Each row is a point on a landscape with many valleys, with its height.
A ball rolls from a point to whichever of its 2 nearest points has the largest drop for the distance, and stops where none of them is lower. Distance is the straight distance between rows; heights are no part of it.
J380 h=34.6: [ -8   1   5  -1  -1  16  10 -11   3  -1  10   1   0   0  12  -7   6  12
   6  -9   9]
J890 h=54.1: [  0 -14   4 -10   8  20  -7   1  -8 -26  -1  -4  17  -6  -2   4   7  21
   6  -1  -1]
J335 h=82.1: [  5   2   5  -2  -6   1 -18   6  -1  -2   0   4  -5  10  -1  10  14   9
   8   8   8]
J710 h=52.9: [-20 -15  -3   3 -15   2   1  11   6  11  16  -8 -10 -23 -14 -15  14   8
  -1  -1  19]
J515 h=73.5: [  4  -6   6 -13  -2   4   8  -4  -3 -15   1 -11  10  17  14 -14   9  -1
  15   3 -18]
J338 h=70.7: [ 11   7   6  10  -1  -2  11  -7  -5   4   1   0 -12  14 -11  -4 -12   3
   5 -12   4]
J295 h=72.1: [  1  12  -3  15  -2   1  11 -15   4   0   9   8 -15  17  -3   3 -18  -3
   6 -12   3]
J290 h=7.7: [  1   3 -13  -9  -2 -10  -4 -12  18   9   4  10 -17   4   3   2 -10 -19
 -13  -8  -1]
J753 h=18.9: [ 12  -1   6 -12  -4  -2   3  -7  -2   3   8  -4  -5   4   9   0   2   0
   2  -7  -2]
J134 h=51.1: [-15   3  -4   7  -1   8   7 -12   6  10  19   6  -1  -9  10   7  -9   1
  -4 -14  13]
J212 h=77.3: [  9   0 -12   4  -4   8  19  -1  11 -13   3  -1  -5   8  11   4 -16 -30
  -4   8 -35]
J168 h=16.6: [ -6  -2  -2   5   6  -3 -15  11  -7   5   4  -2  -9  -2 -16   7  -4  13
  -7   1  19]
J263 h=8.7: [ -9  -3  -3 -10   6 -14  -2  -3  15  12  -7   1  -3  -3   7  -8   6 -11
  -6   2   4]
J546 h=15.0: [  6   6   2  -6  -9 -18 -16  12  -3  16 -10   1   6 -13 -11  -4  11  -3
  -8   9  -2]
J781 h=54.4: [ -1  -8  -7  -5  13  -8  -8  -2  -2   7   9  -1  -2  -8   7  13  -4  -1
 -16  -7  13]
J701 h=64.8: [  9   1 -10 -17   6   0  11  -7   6 -10  -4  -1  -7  12  21  -4  -6 -14
  -9   2 -14]
J337 h=36.1: [ -7  -9   5  -7   8  -4   8  -7   8   2   2   2  12  -7  11 -11  -2  -6
   6   0  -5]
J663 h=45.7: [  3   3   5   1   5 -11   1   4  -1  13  -8   1  -5  -3 -14  -9  -6   3
  -5  -4   7]
J777 h=43.2: [  3  10  -4   2   4 -10   9   1  -3   2 -19   2  15   2  10  -5 -11 -16
 -10   8 -18]
J977 h=16.2: [-10  -7   0  -4  15   7  -5   5  -1  -5 -12  -1   0  -1  -5  -4   2  14
  -6   4  12]
J305 h=66.3: [ 20  11   8   6 -11  -4  -2   2  -6  -1 -15  -1  -7  15 -18  -5   9   2
  10  -2  -3]
J489 h=69.4: [  3  -6   0  -8   5  10 -19  17 -13 -13  -6  -1   1 -13 -15  13   2  19
  -4   4   8]
J352 h=23.5: [  9 -13   2  -4   9   1   3   0 -14 -16   7 -14  28   1  16  10   0  -8
   0   1 -21]
J806 h=40.9: [  2  -3   4   0  -1  -5  14  -6   9   1   2   6   9  -2  10  -2 -11 -15
   7   0 -15]
J817 h=41.7: [  4  14  -4   5   5  -9   2   1 -14   4 -22   2   8   4   6  -1  -8  -5
 -19   9  -7]
J907 h=46.7: [ -2 -14   2  -7  12  17   5  -9  -5 -23   7  -6  24  -5  10  -2   7  18
   4  -6  -2]
J601 h=63.6: [  7   1   9  19  -6  17  20  -5 -10 -10  12  -7   2   9  11   9  -6   1
  15  -2 -11]
J570 h=62.3: [  4  -8   0  -4  11  13 -14  11 -12 -24  -9  -1  17  -8  -7  16   4  18
  -4   5  -1]
J126 h=62.8: [  4  -6   3 -14   4   6  -9   8  -9   0  -4  -9 -12  -5 -13  -6   4  19
  -8  -4  15]
J783 h=53.2: [-15   4   3  13  -5  11   1  -3  -2   9  20   4   1 -10   1   6  -2  14
   2 -12  18]
J333 h=57.0: [-10  -1   8   6  -4   7  -3   1   6   3   4   8  -6  -2  -5  -5   9  13
  13   1  12]
J607 h=12.0: [-19  -1  -1  18  -2  -5  -6   7   8  13   6   6  -8  -2 -24   0  -2   7
   5   3  19]
J316 h=46.1: [ -5   7  -7  10  -3  -8   4 -16  23  10   2  15 -11   4  -5  -4  -5 -16
   7  -9   3]
J922 h=64.0: [ 16  22  -1   9 -13  -8  -7  -1  -9   2 -21   0  -4  19  -8  -1  12  -4
  -1   6  -8]
J382 h=42.3: [  6  14   4   8   3 -12   7   1  -2   9 -21   3  -2   9 -11 -11  -5  -4
  -3   1  -4]
J107 h=39.2: [ -8  -4   1  -3   2  22   9 -12  -3 -11  12  -5  16  -6  17  -3   9  18
   3 -12   6]
J660 h=68.8: [ 23   4  13  10  -8  -5  10   1 -13   4  -4  -6  -4   7 -16  -2  -9  -2
   6  -7  -6]
J4 h=13.9: [-10  -5  -6  -1   5 -20  -8   8   7  21   0   0  -3 -13  -5   0   2 -10
 -13   4  11]
J344 h=8.8: [  2  10  -6   0  -5 -23 -14   6   3  22  -7   3  -5  -5  -9   1   7 -10
 -11   2   5]
J64 h=63.0: [  6   8 -10  -9   5  -4   7 -11   8  -3  -8   3 -17  19  12  -4  -5  -9
  -7  -3  -3]
J967 h=15.8: [  7  -3   6 -10   8   2  -1   5 -11  -9 -11  -7  13   5   7  -3   2   4
  -3   4  -6]
J638 h=19.3: [ -9 -13   0  -6  -5   1 -11  24  -2   1   3  -6  -3 -33 -23  -9   4   9
   0   4   7]
J965 h=4.5: [  4   6  -4  -5  -1 -18  -3  -5  11  16  -6   5  -9   1  -3  -3   0 -14
  -7  -4   1]
J381 h=55.3: [-11   6   5   7 -12  23  -2   1  -4   3  17   1  -4  -7  -6   0   5  24
   7 -11  17]
J421 h=21.8: [  6  -3   3 -10  -3 -10 -16  19  -8  11  -2  -6  -1 -17 -14  -3   6   5
 -10   5   7]
J103 h=79.9: [ -2  -3   4   3   5   8 -10   3  -2 -11   1   6   4   9  10  16  10   7
   7   9   6]
J315 h=7.4: [-12 -15  -3  -7  13  13 -11   6   3 -14  -7  -4   6 -11  -4   2  13  18
  -4   4  11]
J929 h=68.7: [  2 -10   6  -7   0   4   9  -9  -3  -5  14  -3  20  -6  19   1   0  -5
   8  -5 -12]
J378 h=48.4: [  1  -1   9   5  -4  -7   0  10   2  14  -4   1 -11 -12 -29 -16  -1   9
   3  -5  10]
J208 h=30.3: [-19  -7   6  -4  -1  16   5  -5   9  -3   7   1   8 -10   6 -13  13  14
  10  -4   9]
J270 h=77.1: [  1  -5   5  -6   4  13   2  -6  -3 -15   5  -1   7  10  17   3  10   9
  11   3  -1]
J859 h=17.8: [ -6  -1   9  14   0  -7  -3   9  -1  12   4   8   1 -12 -15   2  -5   3
   6   2  10]
J31 h=61.8: [  7  12  -9  -1  -2  -9  -2 -12   8   3   0   3 -19  21  -2   4  -4  -8
  -2  -8   3]
J600 h=37.0: [ 15 -12   3 -10   5   1  -6  -1 -13 -13   8 -10  18  -1  17  15   8   1
  -3   0  -7]
J319 h=73.9: [ -2  -7   0  -5  -5  11 -17  20  -8  -9   5   0  -5 -27 -22  10  -1  18
   6   1   7]
J10 h=20.0: [  3   5  -9   7   3   1  14   4  -5 -11  -8 -10  11  13  19   8  -2 -20
   1  15 -28]
J266 h=26.1: [  4  -2  10  -8   1   7  -1  11 -12 -13 -16  -6  17   1  -8 -10  -2   7
   6   7 -13]
J902 h=57.9: [  9  19  -8   2  -6  -8  -4  -1  -6  -2 -16   1   0  19  13   9   7 -11
  -7  12 -11]
J639 h=49.3: [  1  11  -6  12  -2 -14   0  -6  13   6  -4  16  -4   8   0  10  -9 -22
   1   3  -7]
J451 h=21.5: [ -2 -14   3 -12   2  -2  -9   7  -2   4   7  -5   8 -21  -2  -4   8   7
  -3   0   7]
J383 h=49.5: [  9  -9  -7  -9  17  -1  -3  -7  -7  -7   6  -6   3  -2  15  15  -2   1
 -17  -7   5]
J855 h=22.4: [-18 -10  -4   5   9  10  -6   6  -2   0   2  -3 -10  -5 -12   1   1  17
  -6   0  23]
J209 h=14.8: [-19 -11   1  -4  11  -5   2   2  13   8 -11  -1   3  -9  -1 -16   7   0
  -3   7   9]
J57 h=29.5: [ -7 -15   6 -11   6  -1   3  -4   2   3  10  -5  17 -19   5 -12   3   4
   1  -5   2]
J586 h=23.2: [-10 -10   4 -12  14   3   0   3   3  -5 -12  -3  10  -4   1 -16   5   8
   1   3   3]
J310 h=47.5: [ -8   7 -11  11  -5   3   6 -18  23   1  11  20 -12   5   3   3 -17 -17
   3  -9  -4]
J407 h=13.8: [  9  -6   8 -10   1  -2  -6   3  -9   2   6  -4   2  -6   1   2   3   6
   0  -1   4]
J698 h=23.4: [ 11  -6   2 -22   0  -3  -5  -5  -3  -6   1 -10   4   8  18  -1  11  -3
  -1   0  -6]
J628 h=30.2: [  1   4  -3   7  11 -13  -3   1  -6  11   1   5  -1   0  -3  15 -21  -6
 -13  -4   6]
J427 h=66.0: [  3  -2   7   6  -7  13  16 -10  -4  -4  16  -1   9  -1  17   6  -5  -2
  11  -7  -8]
J475 h=50.7: [-10  -8   1   7  -8  -4   0  12   2  17  11  -4 -14 -18 -25 -14   1   8
  -3  -3  18]
J410 h=67.1: [ 13   0  -4 -15   4   0  15  -3  -5 -11  -5 -15   3  16  17  -9  -4 -10
  -3   0 -21]
J69 h=2.7: [  5  -4  -6   0  11   2   8   0  -8 -17  -2  -6  17   8  21  10  -2 -12
  -2   9 -18]
J820 h=4.2: [  6   1   2  -8   9  -5  -6   6 -11   2 -12  -3   4  -1   0  -1   0   4
 -12   2   5]
J694 h=75.2: [  7   0  -7  10  -5  12  19  -7   3 -11  13   2  -7   7  14  11 -18 -19
   1  -1 -22]
J996 h=51.9: [ -6  11  -4   9  -1 -15  -8   0  13  10 -10  14  -1   6   0   5   5 -12
   4   8   2]
J146 h=44.2: [ 16  -8   0  -8   6   3   5  -7 -11  -8   9  -9   3   2  19  14  -4  -4
  -7  -6  -7]
J794 h=59.0: [  4   7   7   8  -7   4  -1  -5   3   0   5   7 -10  14  -5   4   5   8
  17  -2   6]
J332 h=36.9: [  7  19  -7  13  -9 -11  10  -3  -7   3 -22  -1   9   8   6  -2  -6 -22
  -8  13 -27]
J955 h=79.2: [ 10   9 -14   5  -4  -2  12  -6  14  -7  -7  10  -7  12   6   1 -13 -30
  -6   6 -26]
J163 h=60.2: [  1  -9   7 -13  -3  15  -6   6  -6  -8   4  -5  -2 -12  -9  -4   8  21
   5  -2   9]
J298 h=25.9: [ -1  -3   0  -5 -10  -8 -20  25   0   7   3  -2  -6 -25 -22  -1   9   5
   1   8   6]
J33 h=55.0: [-19  -4   1   6 -12   9  -1   2   8  11  15   0  -8 -13  -8  -8  13  13
   7  -4  17]
J925 h=11.9: [-12  -4  -3   0  -3  -6   6  -7  12  20  10  -2 -15  -8  -5 -10   0   1
  -4 -11  15]
J347 h=11.5: [ -9   2  -1   6   3   0  -8  -4  -2   8  15  -1 -11   7  -6   9  -6  10
  -2  -6  20]
J7 h=73.4: [  5   7  -5  13  -4   2  12 -10   6  -5   8   9 -10  14   7   9 -16 -13
   4  -2  -9]
J485 h=75.3: [  4  -1   5  -7  -5  11  14 -11   2 -11   6  -4  -1  14  19  -7   8   2
  14  -2  -9]
J591 h=38.3: [  9   7   7   1   5   1   9   5 -10  -3 -21  -4   0  13  -5 -12  -5   5
  -3   3  -5]
J65 h=29.9: [  4  10   1  12  -6  -6  10   5  -5  -3 -15  -6  17   9  10   1  -2 -19
   6  15 -30]
J911 h=80.5: [  7  13 -19   7  -4  -2   3 -11  17  -8  -3  14 -16  22   2   5 -11 -25
  -4   1 -15]
J649 h=33.4: [  4   1  10  -1   2   5  -1  10  -8  -6 -15   1   1   4 -12  -7  -2  12
   5   5   1]
J211 h=45.6: [  3   5   3  14   0 -11   9  -1   6   3  -7  13   9   2   4   6 -10 -19
   7   6 -13]
J293 h=9.8: [ -9  -1  -9  -4  -3  -6   1 -13  18  17  13   3 -19  -4  -2  -2 -10 -11
 -11 -14   8]
J285 h=49.1: [ -6   1  -7   2  -1   3   5 -14  12   4  15  13  -7  -3  12   8 -14 -11
  -5  -8   0]
J435 h=5.2: [-14 -20 -11 -15  -3   6 -14  23   0 -12   1 -12   1 -41 -22  -3   7  12
  -2   2   3]
J26 h=57.6: [-3 -1 11 -4 -7 24  2 -2 -9 -8  9 -2  0 -6 -2 -5  6 25  9 -9  8]
J404 h=44.3: [  4   3   1   0  -6 -10   9 -12  18   7  -1  10  -3   1   2  -8   1 -17
  11  -5  -8]
J741 h=35.7: [  5  15  -3   9   2 -15  -7   4 -12  12 -12   5   2   5  -5   8 -11  -5
 -15   3   0]
J388 h=61.0: [  6   2  13  13 -10  12   8  -3  -5  -7   5   2   0   9   1   3   1   7
  20   0  -3]
J462 h=54.6: [  3  12  -1   1  -2 -12  -5   0   2   5 -17   6   3   8   6  -2   7  -9
  -1   9  -5]
J246 h=70.2: [  9  -4  -1 -12   3   3   6   1 -12 -18  -5 -21  14  19  17  -4   6  -5
   2   7 -23]
J487 h=8.0: [-13   9  -4  16  -6  -5 -11  -5   8  12  15  -1 -14   8 -21   3  -4   8
   9  -5  21]
J945 h=24.2: [  3  -2   7  11   3  -6   1   2  -7   9  10   8   5 -10  -3  12 -14  -2
  -1  -3   7]
J666 h=22.3: [-22 -17  -1  -6   1  20  -5   2   7 -11   5  -3   7 -18  -2  -5  16  19
   5   1  12]
J384 h=19.6: [-15  -4  -6   0  -1 -12 -15  15   8  15 -11  -1  -1 -11  -8  -4  15  -4
 -11  14  11]
J182 h=60.6: [  2  12  -3   8  -2  -9  -8  -8   6   6   1   4 -14  19 -12   2   2   1
   7  -5  11]
J880 h=61.4: [ 11  16   2   3 -12   0 -11   6 -13  -4 -20  -1   4  16   2   5  12   0
   0  15  -9]

For each start below, name the point where the ball stops.
J270: J794
J333: J820
J489: J315
J26: J407
J7: J407
J462: J407
